The views of a scene show one set of named points, each view turned or mirrored, and shifted as a whole, with a little noise and some points left out.
In the rows, zero is written as 128.

Scene 1
View 1
q423: [126 159  97 112 154 127 142 150  65  85 148 147 171 103 165 135  97 148
 116  41 121 119 129 100 139 183 163 136 136 125 116 116 169 136 152  58
 101 163  91 104 154 117 141 128 126  53  79  74 142 182 182 132 194 126
 173 162 113 145 134 113 105  92 113 108 188 141 123 141 180]
q804: [133 160 126  87 103 138 111 162  74 114 136 136 141 130 147 153 119 114
 108  30 133 107 149  96 122 162 116 119 155 141 133 112 183 109 135  61
  89 144 140 104 164  88 125 148 145  70  93  96  90 179 147 100 132 150
 164 131 119 159 136 138  91 142  98  87 191 123 113 114 183]
q776: [107 166 119  68  90 128 105 166  89 143 135 135 139 139 133 179 121 100
  97  47 141 119 135  91 125 161  94  98 155 148 145 127 193 129 126  52
  98 144 158  64 145  77 116 165 134  49 111  91  85 187 148  87 120 144
 152 119  96 154 120 128  93 141  96  92 184 150  96 146 188]
q755: [117 151  92 112 145 129 144 147  79  91 145 149 171 102 155 148 105 141
 113  56 132 122 125 112 138 180 152 117 133 115 128 120 176 139 147  66
 107 161 108  97 148 121 135 125 131  47  84  89 146 182 175 141 177 123
 156 158 109 145 118 108 104  90 110 109 172 150 122 157 167]
q711: [144 153 127 100 108 144 115 155  70 100 137 135 141 122 151 142 121 119
 113  26 134 101 155 102 121 164 128 124 149 133 131 105 179  96 137  70
  85 146 134 125 173  97 128 136 150  82  80 103  98 176 144 113 134 151
 166 136 129 162 140 142  91 141  99  85 187 111 123 102 175]
q110: [129 125 101 120 102 149 138 135 102  95 133 149 156  98 136 162 130 119
 114  72 155 106 138 142 124 168 129  82 136  96 155 111 190 113 129  93
 110 147 154 123 162 127 121 108 157  71  77 139 138 177 144 165 116 137
 122 140 127 159  94 124  94 113  98  90 141 134 135 146 129]
q724: [120 131 103 106  91 144 130 141 105 111 130 145 150 107 127 176 132 110
 108  75 155 112 135 136 126 165 112  73 139 102 159 116 196 117 123  87
 110 145 167 106 154 117 115 120 154  66  88 134 126 179 141 151 105 139
 119 130 117 157  90 123  92 120  96  90 143 143 125 155 136]
q937: [149 125 115 122  96 156 128 138  89  88 132 141 143 104 142 146 134 119
 119  53 151  95 154 137 119 164 132  96 140 102 148  99 186  89 132  94
  97 142 152 148 178 122 119 107 168  93  67 142 122 169 134 158 109 147
 133 137 143 165 113 140  88 130  95  82 154 108 142 112 132]
q337: [172 147 124 132 140 154 133 146  47  54 145 138 151 101 176  99 111 151
 129   7 118  91 168 106 121 173 175 160 143 121 107  89 161  80 156  79
  77 153  91 173 194 122 143 109 155 103  54 100 121 167 158 139 172 147
 185 162 156 164 165 146  94 124 108  87 199  83 147  69 169]
q647: [144 159 133  89 102 142 107 162  65 106 137 132 136 129 151 144 120 115
 109  19 132 103 158  94 118 159 123 130 157 144 128 105 179  96 137  63
  82 144 135 117 174  89 128 145 149  82  86  97  85 176 143 100 132 154
 171 133 128 163 147 146  88 148  98  84 197 109 118  96 185]
q60: [131 150 102 114 137 136 138 147  73  86 143 145 163 104 157 139 109 139
 117  45 131 113 136 111 133 177 152 122 137 116 127 111 175 123 146  70
 100 158 111 114 160 119 135 123 138  63  78  93 137 180 168 140 168 131
 161 156 121 152 128 119 100 102 107 101 178 134 127 135 166]
q122: [138 130 113 112  95 150 127 141  93  99 132 142 146 107 136 157 132 114
 115  58 149 102 149 131 120 164 124  90 142 106 151 106 189 100 129  89
 100 142 156 130 168 116 118 115 162  81  76 135 120 174 137 148 109 145
 130 133 131 162 108 135  89 130  96  84 154 122 132 126 140]
q862: [134 159 128  88  97 138 109 162  74 116 135 134 137 131 145 153 122 110
 108  30 136 106 153  96 121 160 113 117 155 142 135 111 183 104 133  63
  87 143 143 105 166  87 124 149 146  74  90  98  87 179 142  99 127 151
 162 129 121 160 137 141  90 146  98  85 190 118 114 111 182]
q759: [129 115 105 117  81 155 131 131 112 105 127 147 145 100 125 174 141 106
 113  80 163 103 144 153 121 162 112  62 137  90 168 109 197 103 121 100
 111 140 178 128 164 126 108 105 169  81  78 160 130 174 129 169  85 143
 106 129 130 163  82 130  88 126  92  82 128 130 138 146 116]
q751: [ 88 165  80  94 149 112 146 154  85 113 147 153 179 110 152 167  96 139
 105  68 130 138 104  98 146 186 142 109 134 127 130 137 180 173 145  48
 118 167 108  52 125 111 133 143 108  19 104  65 146 193 191 126 192 112
 157 155  81 135 108  91 111  77 114 123 175 182 102 196 185]
q292: [127 129  90 129 127 142 151 133  92  84 139 153 167  89 146 151 119 137
 119  71 145 111 131 138 134 176 150  95 130  92 144 112 182 124 140  88
 112 156 129 123 158 138 127 102 148  64  71 123 156 177 161 173 147 127
 132 154 124 152  99 115  99  92 106 101 147 140 137 154 133]
View 2
q337: [183  97 164 129 116 103 216 120 105 154 131 163 129  84 119  91 101 186
 113 137 178 142 154 196 112 179 127 151  88 153 113 189 176  97 203 148
 142  85 108 147 144 194 114 136 150 152  36 114 175  91 120 201  54 127
  89 109  84 174 133 163 154 129 170  63  95 118  30 174 183]
q423: [164 114 133 137  88  58 175 119  75 160 102 169 130  72 114 102  94 138
  98 116 155 131 145 181 153 165 148 168 103 126 106 149 141  70 193 117
 132  74 124 171 127 186 118 159 118 135 102 109 109  95 107 199  75 132
  78 130  79 133 142 154 153  98 130  94 148 102  80 161 132]
q647: [114 101 147 118  72  83 193 113  79 151 127 176 130 132 119  81  83 165
 127 129 173 123 162 189  91 151 139 146  62 109 125 177 148  97 154 139
 159  79  71 166 176 182 127 145 140 153  87 144 158  89 161 188  88 109
 104  67  92 128 127 162 171 118 142 112 120 113  58 155 165]
q711: [121 101 147 119  85  87 187 113  86 148 130 172 125 121 119  84  90 165
 129 127 173 128 157 187 103 154 135 148  76 118 123 173 146  98 159 131
 161  82  76 159 166 182 131 145 142 150  88 141 157  90 154 186  90 114
 103  83  95 132 130 157 167 118 147 107 121 117  60 159 156]
q724: [ 90 104 141 108 105  92 137 113  99 128 141 150 100 120 115  83 101 141
 152 113 168 128 148 164 145 134 129 152 125 116 125 141 120  99 145  84
 182  97  66 142 145 167 156 155 146 138 144 164 144 100 156 157 131 118
 117 123 120 102 142 131 161 110 148 137 141 140 101 150 100]
q60: [149 107 139 127  98  75 172 117  88 151 119 163 121  85 114  97  98 146
 115 117 162 133 147 178 146 159 140 162 107 128 112 153 142  81 183 112
 146  82 105 158 133 181 126 154 129 137 104 125 129  96 120 189  87 130
  90 126  91 132 142 148 155 106 142 100 139 115  78 162 131]
q804: [106 105 139 119  69  76 181 112  75 152 123 177 127 132 118  84  83 154
 128 125 169 122 158 184 103 148 142 148  67 104 124 168 140  94 148 128
 161  78  72 169 171 179 132 151 134 148 105 146 145  90 159 184  97 110
 103  73  94 118 127 158 170 112 134 120 132 113  70 152 151]
q776: [ 74 110 125 115  48  58 158 108  60 149 115 181 126 144 117  82  77 132
 130 115 160 114 160 177 108 131 151 152  66  82 126 150 117  88 126 114
 165  74  63 181 176 171 138 160 122 142 145 157 122  90 168 177 117 105
 108  64  97  90 129 151 178  99 113 148 156 107  95 141 126]
q110: [110 101 148 108 124 103 144 114 110 126 146 143  98 106 116  88 108 149
 151 116 172 135 146 165 154 143 121 152 137 132 122 145 130 102 160  86
 178 102  74 131 135 171 153 151 154 139 127 157 155 101 146 159 123 124
 115 140 121 117 144 130 155 115 162 121 131 145  91 157 106]
q937: [116  96 159 107 127 119 165 115 116 126 156 146 101 114 119  82 107 171
 153 124 183 136 151 175 128 149 116 145 120 140 125 165 146 111 163 106
 180 103  67 126 147 175 149 141 165 147  99 157 179  97 154 162 113 120
 118 122 118 132 137 139 158 126 174 110 109 147  69 161 132]
q755: [143 114 132 129  95  64 156 117  82 150 110 160 121  80 113 100 100 131
 113 111 154 132 144 172 162 154 143 167 119 123 110 139 132  75 181  98
 144  81 110 162 125 179 131 162 121 130 125 123 109 100 115 186  96 132
  88 137  90 120 144 143 153  96 131 110 156 113  95 159 112]
q759: [ 87  97 153  98 129 118 134 112 121 114 162 136  87 123 115  81 110 155
 170 115 178 135 146 161 147 133 113 147 141 131 129 146 126 113 144  78
 195 109  54 120 141 165 163 148 164 141 139 175 169 102 163 146 142 120
 128 136 133 110 142 125 158 121 171 133 124 158  94 153  98]
q862: [103 103 141 117  71  79 182 111  76 150 126 177 128 135 119  82  83 157
 130 124 170 122 161 185  98 147 140 146  66 105 124 168 139  96 146 129
 163  80  68 166 175 179 132 150 137 150 104 148 150  90 163 183  98 108
 105  70  95 117 127 156 173 113 136 123 130 114  68 152 152]
q122: [111  99 152 109 114 106 160 114 106 132 147 151 106 116 118  82 103 161
 148 123 176 134 151 173 130 146 123 146 115 129 125 159 140 105 156 104
 177  96  69 135 148 174 148 146 155 144 110 156 164  99 153 165 114 119
 115 118 115 124 137 140 158 120 163 117 120 140  76 157 127]
q751: [136 123 111 136  67  31 141 117  59 161  87 171 127  74 111 107  89 103
  97 101 139 125 141 168 176 147 160 175 114 102 106 120 113  56 175  90
 132  69 120 184 121 176 126 175  98 122 155 117  68  99 105 191  99 133
  76 136  83 100 147 144 156  80 104 124 185  97 119 150  94]
View 3
q647: [108  95 110  99 172  89  73 163 102 169 115 204 129 154 144 125 119 121
 192 162 138 116  71 167  93 113  74  70 123 107  97 133 145 174 135 216
 139 177 132 102 131 207 126  95 136 168  83 186 149 151 118  91 176 134
 137 172 160 116 180 115 130 124 183 142  96 103  57 153 131]
q755: [133 130  76  97 103  93  90 178 120 156 112 144 172 132 107 142 143  96
 181 171 189 145  93 148  91 115 119 108 134 149 120 131 152 197 145 198
  91 174 152  65 147 171 125 123 149 161 119 152 111 122 104 120 167 124
 135 177 157 109 150  99 132 103 163 108 143 146 126 158 124]
q337: [118  91  89 128 159  69  63 189  90 158 140 187 133 176 150 135 113 115
 173 215 107 147 103 122 158 149  84  76 109 119 120 171 143 173 174 194
 148 170 154  98 142 174  97  83 121 155 101 190  90 146  69  94 127 169
 140 150 182 101 145  69 139  96 165 158 150  88  67 170 130]
q122: [100 120 114 116 147  96  75 133 132 159  93 167 133 160 119 125 114 119
 171 155 152 152 112 162 130 121 102  76 121 130  99 132 127 155 124 172
 100 133 146 111 134 151 133 102 135 159  89 146 120 149 101 103 169 110
 128 169 151 115 170 118 118 135 183 126 115 124 103 148 101]
q292: [118 135  88 115 108  95  85 148 135 151  99 135 159 148 101 136 129 104
 164 169 175 167 124 147 130 128 125 101 126 155 115 135 133 172 136 167
  79 138 159  86 146 134 129 117 141 156 111 133  95 133  90 118 159 113
 129 169 153 109 150 101 124 118 168 109 148 145 136 154 100]
q804: [113 102 107  97 157  94  81 162 110 167 109 193 139 145 134 128 123 117
 192 155 155 120  73 168  86 107  83  79 129 116  98 128 146 178 131 213
 125 175 134  95 135 203 131 104 140 166  90 177 148 145 123  97 181 126
 135 176 155 117 178 117 128 122 182 132  99 114  73 151 129]
q711: [108 102 109 107 161  90  73 157 109 164 110 190 131 158 137 126 115 120
 185 164 141 129  86 161 111 117  83  73 121 117  99 136 138 169 135 201
 127 163 138 104 134 188 126  97 135 163  87 174 135 148 110  95 170 129
 136 169 160 115 173 111 129 124 180 138 106 108  74 153 122]
q423: [140 119  69  98 107  87  88 200 104 158 129 154 173 134 118 145 145  94
 185 186 175 138  85 137  93 121 109 109 132 141 126 141 161 205 161 212
 110 190 152  59 150 185 114 117 145 161 122 170 107 120  98 115 155 143
 140 173 166 106 143  85 138  89 155 117 151 134 111 166 137]
q776: [115 115 110  78 147 105  90 153 121 170  94 188 146 127 122 127 134 113
 200 127 187 111  60 189  47  85  89  86 139 119  91 103 149 184 111 221
 107 180 125  87 133 212 148 119 153 173  90 164 172 139 149 103 207 103
 134 190 142 124 190 140 123 132 187 115  80 134  84 143 127]
q60: [128 118  82 105 119  89  83 178 110 157 118 158 159 143 120 138 134 103
 179 178 165 144  96 143 107 123 108  98 126 138 117 141 149 188 150 197
 108 170 150  76 146 172 121 111 140 160 111 162 107 129  97 110 158 134
 137 170 162 108 152  94 133 104 165 121 140 131 108 160 125]
q759: [ 90 135 123 119 139 104  78 101 154 156  70 150 129 160 101 119 108 123
 164 136 167 166 130 174 137 117 116  77 124 142  91 118 112 141 105 147
  72 105 148 120 132 125 146 107 137 157  84 118 119 153 104 111 182  85
 120 172 140 119 176 133 108 154 189 111 108 138 125 138  78]
q751: [151 139  60  77  76 101 104 194 121 160 115 138 195 107  95 149 164  84
 193 158 224 133  73 155  44  97 126 126 148 155 125 115 169 220 141 220
  81 197 146  40 155 191 131 143 162 165 130 151 125 105 124 126 182 116
 138 190 150 110 150 106 134  94 158  90 140 166 140 158 137]
q937: [ 94 118 117 124 155  94  70 128 130 156  93 167 124 171 122 121 106 123
 167 162 140 159 122 158 149 131 100  72 116 130  99 139 120 149 127 162
 103 124 149 118 133 142 130  95 131 157  85 144 112 154  92 101 163 114
 128 163 154 115 169 113 119 139 184 131 119 116  99 149  94]
q724: [102 134 114 106 130 105  84 121 146 157  79 154 143 147 102 124 121 115
 173 136 180 153 111 175 107 109 113  86 130 140  97 114 126 158 108 169
  79 128 145 104 136 147 146 115 144 160  92 128 130 144 116 112 188  90
 125 179 141 119 175 132 114 143 186 107 109 144 123 141  94]
q862: [110 102 111  97 162  93  77 158 109 168 107 195 135 148 135 126 121 119
 192 155 151 119  74 171  88 106  80  75 127 115  96 127 143 174 128 212
 128 173 132  98 132 203 133 102 140 166  88 177 149 147 124  96 183 124
 135 177 155 118 181 121 128 127 183 134  95 113  69 151 126]
View 4
q759: [ 97 118  99  87 109  48 127 155 138 119  87 155 131 103 122 153 141 128
  58 111 103 160 104 123  94 138 184 142 133 107 115 135 130 128 109  89
 107 167  86 119  99 126 169  63 204 172 143  96  76 138 164 104 110 118
 145 106  65  98 105  64 113 153 181 114 157 112  96 115  93]
q110: [106 127 118  95 108  60 115 133 136 116 101 156 127 130 136 157 136 129
  78 131  96 144 106 120 112 130 186 138 139  98 114 140 129 118 113 101
 124 167 104 106  96 136 146  66 184 165 133  92  76 142 140  96 124 114
 141 116  68 115 110  82 115 146 157 114 144 111 105 112 101]
q423: [143 141 176 115  96  91  94  82 134 106 127 161 119 205 169 171 129 144
 125 179  84 101 107 116 157 111 195 119 153  85 108 155 128 101 119 132
 163 166 145  63  89 172  93  87 130 146 113  85  81 159  89  91 157 113
 125 146  94 138 125 128 125 129 105 116 114 114 124 103 118]
q937: [ 98 122 129 109  89  35 128 121 144 131  87 175 112 142 151 177 150 110
  68 141 115 128 103 128 127 134 195 144 147 113 110 171 122 137 103 101
 128 165 123  98  86 147 162  64 200 188 137  93  57 132 154 112 119 113
 119 114  85  98 122  81 110 165 161 105 144 127 107 100 105]
q755: [141 137 156 103 105  93  97 103 135 100 125 150 128 179 153 158 127 149
 117 162  80 119 109 112 135 114 189 121 146  84 108 138 131  99 121 125
 150 166 126  78  94 158 103  84 136 140 118  88  89 161 100  90 149 116
 140 140  82 132 115 115 124 126 119 120 121 107 116 111 110]
q122: [110 121 134 107  93  48 124 125 141 122  92 166 118 145 147 172 146 121
  74 139 108 133 101 125 121 132 191 138 143 109 111 159 124 130 107 106
 130 166 114  97  87 151 156  73 184 174 135  92  68 141 146 112 123 118
 127 117  85  97 119  85 114 156 161 111 141 123 106 103 102]
q804: [147 108 183 126  63  56 123 107 144 106  95 176 110 189 158 186 155 136
  81 159 119 116  85 123 124 125 192 124 142 120 100 170 120 130 103 133
 141 170 122  73  65 189 152 107 138 148 126  88  70 167 129 142 134 133
 115 136 120  67 127 103 119 147 155 114 125 136 113  98 101]
q724: [122 117 125  95 103  65 118 143 139 105  98 152 130 130 128 154 138 140
  73 124  98 151  99 119  97 132 181 131 134 106 109 132 129 118 113 107
 118 170  90 107  92 144 153  81 169 148 134  92  84 154 143 111 121 126
 147 119  78  94 107  79 119 139 167 119 147 114 101 115  95]
q751: [176 132 174  99 108 123  85 106 131  75 138 138 137 195 145 149 118 179
 131 164  68 124 104 103 120 107 181 104 136  77 102 110 135  81 130 142
 153 170 113  71  95 169  84 107  92 100 111  84 112 185  77  94 163 128
 153 156  86 129 108 125 132 100 112 133 113 100 119 121 108]
q60: [130 136 160 112  96  75 103  95 138 112 115 162 118 184 163 171 134 135
 109 167  91 111 107 118 147 118 195 126 151  94 109 157 126 111 115 124
 154 165 137  75  88 164 113  79 150 157 120  88  74 153 107  96 145 113
 126 136  91 128 122 114 121 139 123 114 122 116 119 104 114]
q292: [109 139 123  94 118  77 104 116 134 115 116 151 128 146 147 153 127 134
 101 145  81 132 116 118 132 123 191 134 145  86 116 138 132 108 119 103
 136 165 118  97 104 134 117  59 176 165 127  93  80 140 120  77 137 107
 142 122  62 144 112  97 119 140 131 114 137 104 111 113 109]
q337: [ 98 141 173 138  75  37 115  62 142 145 101 195  95 204 196 200 150  96
 103 191 114  80 107 132 190 121 212 142 173 107 114 214 117 137 102 118
 168 158 179  60  78 173 126  58 185 211 122  91  37 125 120 100 143  98
  88 128 103 130 144 119 108 174 111  95 120 135 125  82 125]
q776: [172  96 183 115  66  73 121 128 144  83  96 163 122 181 138 173 152 158
  77 144 114 135  77 117  91 125 178 113 127 121  94 139 123 119 110 140
 130 174  92  82  64 191 155 130 112 113 125  88  94 188 128 157 133 149
 134 143 123  46 117  96 127 129 171 127 126 131 106 110  92]
q862: [144 106 183 126  63  51 125 109 146 108  91 179 109 187 157 187 156 133
  77 158 124 117  86 124 121 128 190 125 143 124 101 171 120 133 102 132
 140 170 121  76  65 189 157 108 142 152 127  89  71 165 134 147 132 135
 114 135 122  61 128 100 118 149 159 114 126 137 111  99 100]
q647: [138 110 187 133  58  44 127 100 147 116  90 185 103 195 168 194 159 124
  77 165 127 107  85 127 135 127 196 128 148 126 103 185 118 138  99 131
 145 168 132  70  61 192 158 103 149 164 126  89  60 159 134 146 134 130
 105 134 126  65 133 103 116 157 153 109 125 142 113  94 105]
View 5
q759: [137  96 139 114 140 129 133 148 120  99 162 157 132 125 191 137 150 111
 116 167 108  98 159  99 193 149  98 123 107 126  89 150 150  83 141 181
 126 143 151 155 104 124  95 166  62 174 162  95 120 133 135 135 100 141
 125  89 102 167 126 140 133 130  96 109 124 151 143  88 102]
q751: [143 113 126 166 157  91 122  87 176  81 176  95 188 144 151 149 144 160
 171 130 103 117 115  93 168 125  85 177 147 188 118  89 121  94 127 150
  74 207  41 170  77 138 136 105  89 153 156 134  79 102 168 185 100 113
  86 162 133  92 150  97 213 122  53 145 147 129 136 196 144]
q122: [107 116 127 113 153 121 135 134 128  75 176 156 132 129 174 131 156 135
 118 193 115 100 152 111 178 160  89 134 112 153 100 134 151  81 140 187
 112 157 144 154 112 145 125 165  59 170 154 101 108 133 157 148 124 122
 119  81 108 149 131 129 148 125  90 107 141 161 146 111 136]
q110: [131 106 136 119 144 119 134 132 133  88 172 149 141 131 182 136 162 130
 124 168 109  98 150 105 183 145  92 133 118 144  92 142 149  83 146 172
 104 156 134 151 102 138 113 162  67 162 162  99 110 129 145 145 108 131
 125 103 106 157 132 131 142 125  90 120 128 149 143 117 122]
q755: [123 119 127 136 156  99 133  99 160  71 186 123 167 144 159 139 170 162
 148 162 109 106 129 108 164 135  82 156 141 179 106 114 139  86 143 160
  72 190  87 154  93 156 140 140  80 147 158 117  88 117 167 171 118 113
 110 132 118 123 145 107 177 117  71 136 144 142 139 174 154]
q862: [ 74 130 109 129 172 114 127 131 131  55 176 149 127 123 145 129 126 145
 128 213 118 114 144 111 173 177  81 160 103 181 128  95 148  84 118 203
 124 177 122 174 115 150 144 140  52 185 137 121  98 130 183 168 146 103
  84  67 122 110 132 118 194 125  76  90 170 170 150 122 156]
q724: [134 100 132 127 145 121 129 136 131  94 163 144 141 127 179 140 140 122
 129 162 108 103 150  94 189 149  94 139 112 142 100 131 143  88 134 178
 120 158 126 163 101 124 104 147  65 176 158 106 111 125 145 148 101 132
 111 100 112 145 130 129 158 130  84 112 134 150 143 109 112]
q60: [106 129 125 124 160  99 137 102 155  60 194 133 157 145 157 133 178 165
 136 182 112 102 133 120 161 145  81 153 136 182 104 118 147  82 146 167
  73 185 103 149 102 166 150 152  74 147 154 112  88 124 173 168 132 108
 116 115 113 129 143 111 169 115  77 130 148 149 141 167 166]
q647: [ 62 137 106 120 175 111 131 128 132  45 182 155 122 126 142 124 134 154
 124 225 121 111 144 121 166 182  80 156 104 187 125  94 152  82 123 206
 118 178 131 172 121 159 153 149  49 181 137 117  96 132 189 169 155  97
  89  57 120 113 132 117 189 124  78  89 175 176 151 125 167]
q776: [ 99 115 108 154 169 113 115 132 137  73 157 131 139 119 144 140  94 132
 147 179 111 124 139  89 183 170  88 171 102 176 135  79 134  93 101 197
 138 183  94 192 102 121 125 112  56 199 138 132  98 119 173 174 121 108
  65  87 134  94 132 117 217 134  63  90 168 160 147 123 130]
q937: [102 117 129 103 153 123 138 137 123  71 179 165 126 131 176 126 169 135
 110 201 115  96 156 118 177 161  88 128 109 150  93 144 158  77 147 187
 110 152 159 148 115 152 125 178  57 164 156  94 112 138 157 141 130 124
 127  72 101 162 129 133 136 123  97 106 139 163 147 103 140]
q711: [ 71 135 111 119 171 112 132 125 132  50 185 154 127 130 148 126 145 153
 122 218 120 108 144 120 167 174  81 152 109 181 119 105 153  82 129 198
 110 176 133 164 118 161 151 155  53 174 142 114  97 132 183 164 151 101
  99  65 116 123 135 119 178 123  81  97 166 172 149 126 165]
q423: [102 135 122 132 163  92 136  90 167  51 197 123 165 149 147 133 179 178
 145 180 113 105 124 121 154 141  76 162 144 197 110 105 143  83 145 162
  60 198  85 150  98 173 162 142  76 141 151 121  82 119 183 176 137 101
 107 126 118 114 149  99 184 113  68 137 156 148 138 189 179]
q292: [136 111 138 120 144 110 139 113 148  82 183 139 156 143 179 136 186 148
 130 159 109  95 142 111 171 133  87 134 135 155  87 144 149  82 156 158
  76 167 118 143  97 154 125 162  78 143 167 101 100 125 150 152 110 128
 131 124 105 155 140 120 143 118  87 136 128 141 139 148 139]
q337: [ 50 156 117  91 172 102 150 105 142  22 216 164 129 147 148 113 208 187
 109 243 128  95 141 153 145 170  70 141 129 198 102 126 169  70 160 188
  63 179 152 134 127 207 184 188  57 138 146 102  89 141 197 163 180  91
 131  64 100 143 140 110 147 106  92 116 165 175 147 156 209]
View 6
q759: [152 178 125 122 145 128  88 113 136  92 135 145 141 108 167 113 104 122
 109 147 102  36 138  91 113 194 108 121 134 138 125 120 146  90 137 121
 173 117 113 111 158  70 113 116 147  94  88 166 129 180 146 135  89 104
 117 183 118 120 150 178 136 130 133 145 165 152  21 142 156]
q862: [220 153 108 100 120 146 141  84 133 106 128 109 165 139 126 117 103 141
 125 158  63  93 104  58 134 192  66 143 131  84 153 105 138 115  91 128
 160 150 150  91 116  88 110  85 106 112 150 157 118 166 128 118 122  97
 142 142 114 109 142 164  84 129  91  99 127 155  49 125 211]
q647: [230 146 110  99 111 150 142  93 134 109 125 104 170 142 121 114 103 153
 128 160  56  92  99  56 142 185  67 145 137  83 166 114 136 120  91 122
 159 147 164  85 111  93 113  79 103 103 152 153 121 166 126 122 128 106
 148 147 120 109 136 170  81 131  85 101 121 157  54 123 217]
q776: [199 165  95  95 142 138 151  55 133  98 132 117 156 137 137 129 104 109
 121 153  67 111 114  54 121 206  55 139 118  77 114  73 141 103  75 140
 166 157 122 109 121  78  96  98 107 148 159 166 111 163 132 102 111  70
 126 117  96 107 157 140  81 128 108  85 138 147  40 129 207]
q804: [214 153 108 100 119 147 144  84 131 109 123 109 162 141 126 118 103 140
 124 157  61  96 105  58 137 190  64 143 130  84 152 104 137 116  92 126
 159 152 150  92 116  87 111  86 108 116 154 159 118 164 127 115 123  98
 140 141 118 108 146 157  84 134  94  98 125 150  50 123 208]
q122: [180 164 124 117 127 138 110 111 132 105 124 128 148 122 145 111 105 142
 115 151  82  59 124  80 128 186  97 132 136 119 151 127 142 106 127 118
 162 129 139  98 140  79 120  98 131  91 116 163 125 173 136 131 110 114
 134 177 128 117 146 173 116 136 114 132 144 149  38 130 176]
q755: [143 163 127 115 128 140 143  93 118 132  90 134 117 138 125 115 105 137
 108 144  57 119 132  88 145 177  84 128 119 113 153 128 144 122 129 118
 139 162 135 111 139  64 142  95 133 127 170 182  95 151 127 102 137 109
 140 153 142 105 182 109 104 172 128 115 123  94  63 110 160]
q60: [167 156 130 115 117 144 139 106 121 130  94 127 131 139 122 111 105 152
 115 149  58 106 124  83 148 173  86 132 127 110 170 137 143 126 128 115
 141 157 152  98 132  74 142  88 128 109 162 174 101 155 127 111 139 119
 149 162 146 108 167 129 102 166 115 117 120 109  64 113 172]
q337: [221 132 139 112  81 158 132 142 124 135  96 105 157 144 102  97 105 201
 126 159  48  87 101  76 169 158  92 145 150 107 227 174 138 144 136  97
 137 144 202  68 114  94 153  63 116  59 153 153 117 161 118 135 154 154
 172 190 165 113 137 172  97 158  81 129 100 133  76 104 198]
q423: [159 153 129 112 114 147 156  98 116 141  81 125 123 148 110 112 107 154
 113 147  44 131 123  82 159 170  77 134 122 102 175 138 142 133 127 114
 130 170 156 101 128  70 150  82 124 122 188 179  91 146 122 102 152 118
 154 151 152 104 178 108  94 179 115 107 108  91  77 101 173]
q711: [216 149 116 105 112 147 137 100 131 112 121 109 162 139 124 114 103 154
 124 158  61  87 106  64 140 183  75 142 136  92 167 122 137 119 103 119
 157 145 161  85 117  89 119  82 110  98 146 155 120 165 127 123 127 111
 147 156 126 111 141 166  90 135  90 109 124 150  54 121 205]
q110: [145 174 128 122 137 132 101 111 130 106 120 144 132 116 153 112 106 130
 108 146  90  57 139  92 124 184 106 122 131 135 138 128 147 100 140 117
 161 129 121 110 155  68 125 109 147  99 110 171 118 170 139 127 105 111
 126 180 132 114 160 158 130 146 133 140 152 131  35 132 152]
q751: [123 171 117 110 141 135 166  66 112 137  78 137 103 146 122 125 107 114
 102 140  51 155 138  85 143 185  69 126 103 100 129 104 144 120 116 130
 132 182 118 124 138  55 140 100 130 166 200 194  76 140 128  80 142  87
 135 125 134  98 204  70  93 187 140  93 122  71  68 105 158]
q724: [153 176 118 117 146 128 109  95 132  99 128 140 136 117 158 117 104 117
 109 146  90  64 136  86 117 195  96 125 126 124 121 108 145  95 124 126
 166 132 113 115 151  68 115 112 141 115 115 170 121 171 142 121  99  96
 120 165 118 114 158 156 122 138 132 128 154 137  30 137 162]
q937: [183 161 129 119 121 139 100 124 133 102 127 130 152 119 145 108 103 151
 117 153  86  47 123  84 131 182 103 130 142 126 162 137 144 108 135 112
 163 123 145  94 142  82 123  97 134  77 104 160 130 177 136 140 109 123
 137 187 133 119 138 184 121 134 112 140 144 154  38 130 174]
q292: [133 171 137 125 131 133 114 116 123 122  98 144 118 123 141 109 106 141
 104 143  77  80 140  99 138 177 106 122 128 135 155 141 146 113 150 113
 147 142 129 109 154  63 143 102 148 103 132 178 105 162 134 119 123 121
 137 181 147 111 172 135 127 166 136 139 139 107  52 121 145]

In a view up to two points have been moved. Name them for each view, in the order of its rows, or write -.
view 1: q755, q122
view 2: q724
view 3: q647, q711
view 4: q759, q937
view 5: q751, q60
view 6: q110
